Each row is a point on a landscape with many peaks, with its height.
From any point a climber steps to the highest of the 2 points nearest to it. It stops when none of these is higher. Distance is the straight distance between rows; heights are no part of it.
j_135: [152 161 161 182  80 161 142 146 102 138 153 183 111 119  75 128 101 133
 113 190 141 127 141 141 141 125]  h=0.1
j_110: [111 112 198 105  86 108 113 139 125 165 127 138 127 136 114 158  94 154
 181 124 103 122 144  86  64 145]  h=22.0
j_643: [131 116 138 198 127  92 138 125 131  85 159  80  85 131  93 106  97 150
 136 125 118 112 168  97 202 131]  h=27.3
j_458: [151 117 103 100 139 116 110 121 109 154 158 118 135 158 132 136 154 118
 147 100  97 162  93  88 136 101]  h=22.6
j_838: [ 40 110 119  86 161 146 124 168 176 157 104 146 110  99 136 151 132 115
 136 129 160 132 148 176  63 144]  h=26.0
j_551: [ 49 130 121 135 122 102 131 187 177 157 108 140  76  65 111 138 150 151
 113 119 129 147 216 111  85 140]  h=13.0
j_878: [110 147 163  79 137 125  99 125 137 135  94 141 115 101 132 166 151 101
 144 134 148 155 148 140  86 112]  h=24.6
j_712: [142  85 144  89  92 108 121 112 121 148 160  96 175 174 148 120  97 162
 156  88  97 114  97  83 126 132]  h=16.3
j_104: [163 139 150 159 168 111 115 124 124 213 175 149  99 138 121 154 174 106
 166  73 140 206 114 124 168 103]  h=24.3
j_590: [ 75 130 126 117 134 121 150 121 138  75  49  83 126  94 120 126  99 145
  95 118 102 102 169 109  94 107]  h=38.2
j_350: [101 111 131 132 139 100 153 162 167 163 115 138  89  88 148 141 135 146
 130  76 133 164 198  86  99 121]  h=15.9
j_528: [165 136 128 190  98  88 162 118 133 129  87  75 124 147 113  86 112 174
 117  97  97  96 160  70 162 125]  h=27.4
j_836: [ 88 110 151  81  95 140 134 138 136 127 113 135 140 128 115 170  71 145
 150 141 130  83 144 115  67 138]  h=25.1
j_302: [ 77 184 161 133 106 117 125 151 136 134 102 150  93 128 141 152 160 143
 117 150 104 154 157 168  35 115]  h=8.8
j_6: [ 81 147 124  46 132 191 103 159  99  87 124 137 109 153 145 127 125  88
 142 183 123  84 105 194  98 152]  h=50.1
j_613: [127 178 126 170 121 131 144 102 114 128  51 125 160 110 118  98 117 111
  74 157  95 103 151  93 135 107]  h=36.1
j_429: [116 133 116 161 191  89 104 121 148 118 178 110 115 154 156 137 148 154
 153  72 122 190 134 144 141 105]  h=32.8
j_256: [139  78 110 138 102 157 118 153  88 122 178 117 137 154 119 109 112 122
 159 127  99 122  94 103 227 118]  h=18.0
j_148: [143  84 139 141 169 135 119 101 134 136 215 123 150 178 151 121 136 155
 173  77 141 201  88 118 191 122]  h=25.3
j_402: [137 133 134 168 127  76 150 136 123 126 101  78  85 143 127  97 145 143
 134 100  90 154 175  53 161 112]  h=24.2
j_936: [ 85 147 145 176 109 133 144  99 124 102  56 100 160 108 107 108  61 136
  99 134 104  81 167 100 129 122]  h=39.5
j_169: [124 136 155  90 135 139 145 120 142  96  88 137 125 119 139 158 105 122
 116 155 151 112 145 131  59 140]  h=28.8
j_164: [197 132 132 207 128  73 158  63 145 125 122 122 169 128 112 125 116 161
 115 109 147 115 113 112 140 117]  h=16.0
j_202: [124 103  98 102 170 140  93  98 129 100 164 136 149 105 123 135 124  91
 140 146 176 112  85 152 166 117]  h=17.9
j_261: [189 129 113 161 150  77 133  78 136 128 113 120 145 104 121 135 140 122
 106 124 138 133 112  95 183 101]  h=18.3
j_329: [121 113 133  46 134 225 110 178  98 119 110 119  95 159 169 117 149 109
 112 175 141  77  91 197  98 210]  h=44.4
j_884: [ 88 131 136  69 144 179 101 142 148 105 125 138  95 128 153 135 123 128
 141 153 181  98 109 233  90 172]  h=44.0
j_927: [124 154  98  82 160 129  87  97 133 118  94 119 127 122 142 127 180  78
 106 110 122 102  93 170  85 123]  h=38.5
j_383: [128 142  99 122 114 186 177 143 121  83  81 136 167 128 155  98 101 122
  60 186 119  80 112 139  93 154]  h=41.0
j_167: [155 135  86 171 164 122 100 115 124 115 174 113 113 141 131 112 187 106
 124 139 123 149  80 142 179 114]  h=19.6
j_70: [171 101 110 194 120  97 164 136 136  90 140 108 132 155 144 106  98 166
 121 119 102 126 146  83 169 126]  h=30.4
j_880: [ 70  99 123 155 143 134 107 167 140 186 167 137  79 107 108 123 149 153
 146  83 141 167 160 108 165 128]  h=29.8
j_855: [ 90 119 157 185 129  80 105 141 163 169 160  98  56 105  74 121 146 166
 155  82 124 143 170  92 183 125]  h=33.6
j_775: [216 107 149 141 102 104 173  85 128 124 119 131 182 135 120 130 108 150
 128 134 127 143 124 106 124 106]  h=13.7
j_273: [114  83 177 125  83 111 112 141 114 171 144 101 134 156 114 123 103 157
 192  88 120 122 119  79 125 157]  h=18.9
j_374: [106  91  96  95 143 159 117 156 158 165 122 172 113 110 163 136 124 106
 141 112 191 123 100 174  90 147]  h=31.5
j_175: [159 120 117  62 143 205 120 147  94 130 104 138 120 136 137 100 171  84
  95 200 161  77  91 196 152 186]  h=39.7
j_737: [ 78  90 127 140 102 151 110 175 140 251 172 140 114 117 124 114 155 151
 178  59 111 178 129  75 175 140]  h=25.8
j_248: [199 161  93 137 158 132 183  60 147  83  97 153 188  78 160 118 158 121
  47 158 172  85 109 164 142 141]  h=25.4
j_679: [137 105  83  76 139 130 132 122 131 150 107 147 152 130 155 148 113  95
 125 104 147 124 109 140  78 116]  h=37.4
j_144: [ 95 133 121 141 104 149  98 154 117 195 181 150 112 123  83 137 119 123
 153 140 129 118 110 133 144 117]  h=2.4
j_291: [ 83 105 118 122 116 130 126 170 159 128 133 124 117 121 127 144 101 139
 152 108 148 131 154 151  79 126]  h=29.0
j_830: [132  93 129 136 180 118 119 100 151  88 199 110 149 148 162 142 129 145
 164  86 140 168  98 168 144 125]  h=28.9
j_74: [107 161 147 131 141 123 109 145 143 147 148 157 115 159 127 141 144 135
 141 136 130 140 117 199  69 130]  h=6.8
j_220: [ 91 131 140  96 179 131  97 130 159  86 105 108  88 114 120 149 145 110
 129 143 173 131 152 219  93 147]  h=38.3
j_129: [104 149 165 154  78  86 130 109 121 108  90 104 137 136 106 108  80 169
 132 140  91  95 163  90 114 122]  h=43.1
j_189: [192 153  76 178 149 133 162 125 133  94 127 137 135 130 157  91 154 122
  66 141 124 112  97 177 126 133]  h=20.3
j_249: [ 99  87  87 159 162 118 131 179 141  89 171  83  87 148 147  99 108 154
 151 103 129 138 145 119 177 115]  h=14.2
j_832: [160 132 100  75 124 175 120 119  78 109 136 140 148 130 123 114 150  81
  92 207 126  89  82 138 149 144]  h=35.8
j_698: [105 118 116 177 155  64 126 115 171 133 140 108  73 111 111 119 134 142
 127 102 121 148 160 134 156 106]  h=37.8
j_461: [139 101 101 146 117 136 130 188 112  88 166 128 108 130 115 117  97 128
 132 122 117 106 140 122 192 112]  h=16.1
j_605: [176 162 114 183 131 138 165  87 117  74 109 152 182 110 141 113 125 123
  49 168 142 109 122 155 128 113]  h=22.7
j_83: [ 99 133 201  78 108 169  97 138 107  96 167 133 130 155  96 160  89 137
 188 164 114 125 133 127 135 136]  h=7.4
j_116: [ 71 164 135 154 110 110 127 153 146 143  88 153 100 103 107 149 127 126
 102 152  98 147 171 113  79 135]  h=10.7
j_951: [138 146 103 113  83 210 183 162  86  61  89 166 142 103 127 108  91 105
  65 209 148  70 125 145 157 153]  h=46.2
j_763: [ 95 113 147  96 161 129 122 154 161 164 147 138 106 124 168 164 163 143
 156  61 136 204 181 122  84 130]  h=19.8
j_53: [129 156 103 191  86 144 126 143 120 163 159 178 132 137  86 127 122 119
 120 159 107 105 106 140 119 119]  h=1.2
j_913: [186 169  98  94 136 141 169  65 111 109  49 158 186  95 155 130 133 100
  71 165 154  92 101 150 116 127]  h=28.5
j_440: [187 146 121  82 157  85 116  91 101 131 118 136 159 134 157 157 160  94
 127  95 117 152 102 108 136 112]  h=25.6
j_196: [124 100 148 154 106 107 150 146 160  93 152 101 121 142 131 114 102 180
 154 109 110 124 140 104 121 124]  h=34.0
j_211: [125 129 173  97  82 159 133 146  97 114 140 158 115 130  97 157  64 113
 150 198 138 123 149 124 137 146]  h=9.1
j_232: [105 143 155 144  93  68 130 124 132 126 121  78 127 142 150 116 119 174
 141  79  86 124 164  82  85 135]  h=38.6
j_465: [186 157 133 164 129  79 131 115 106 156  99 115 105 132 117 116 166 111
 120 105 102 155 132  79 177 109]  h=21.0
j_815: [154 155 107 145  93 180 176 125 108 104  42 126 188 120 142 107 113 120
  76 154  77  88 110  89 112 116]  h=36.6
j_630: [120 113  64  79 142 125 117 121 144 123 104 119 167 121 158 124 147 100
 103 137 146  72  79 166  92 128]  h=42.5
j_998: [ 72 130 180 130 116 109 115 131 166 192 182 124 127 143 156 135 163 166
 176  48 122 213 170 110 106 144]  h=24.0
j_571: [186 128 157 127  96 143 156 120  90  96 108 142 140 115 115 135  86 122
 127 164 139 124 147 106 139 124]  h=11.3
j_941: [ 91 113 143  91  98 131  79 130 111 193 150 133 139 145  94 131 115 111
 184 138 122 154  89 105 144 130]  h=3.9
j_589: [177  98  93 139 115 102 113 107 114 140 167  97 148 158 120 100 151 139
 142 103 102 133  87  79 205 115]  h=20.1
j_139: [100 130 112 145 159 100 130 105 143  82 107 102 112 101 124 113 114 124
 109 123 140 118 150 125 120  98]  h=42.8
j_728: [153 123 113 104  83 189 153 130 100 102 121 177 171 111 107 141  77 118
  87 188 155  65 107 131 143 146]  h=41.9
j_42: [130 119 183  81 125 141  85  97 100 137 155 108 153 149 108 133 101 124
 182 134 134 140 111 118 158 121]  h=5.7
j_917: [189 131 102  73 126 141 138 101 106 123  89 149 163 113 137 124 171  93
 109 164 134 121  92 129 111 137]  h=32.2
j_51: [126 124 132  94 177 142 103  90 131 143 129 136 116 107 114 161 146  98
 144 136 185 147 135 147 144 116]  h=20.9
j_241: [153 111 128 188 143 136 110 133 133 138 220 114 136 156 121 120 148 119
 160 102 132 175  79 145 176 104]  h=22.3
j_305: [128 142 151 152 142  76 108 128 143 183 173 123 112 161 145 134 173 137
 161  54 104 195 137 106 152 129]  h=28.4
j_475: [110 153 137 117 159 126 136 124 131 103  70 138  98 119 136 132 151 116
  85 127 149 120 165 183  64 139]  h=33.3
j_858: [172 178 123 110 138 104 125  93 101 165 103 154 150 123 116 158 171  94
 112 138 132 132  98 140 113 111]  h=28.7
j_632: [150 143  86 127 120 147 144 146  93  88 145 132 139 144 147 107 142 118
  95 160  93 134 106 147 110 143]  h=17.8

For each start below, name the point where the climber stops.
j_53 | j_129
j_273 | j_6
j_51 | j_6
j_135 | j_129

Call two points neighbours if one is among the 2 nearest of the other. Go from one point of each pair to the other, from neighbour to neighbour, staying as high as possible. Name the lowest point that can't be avoided.
j_129, j_951 | j_613
j_630, j_291 | j_838
j_139, j_129 | j_590
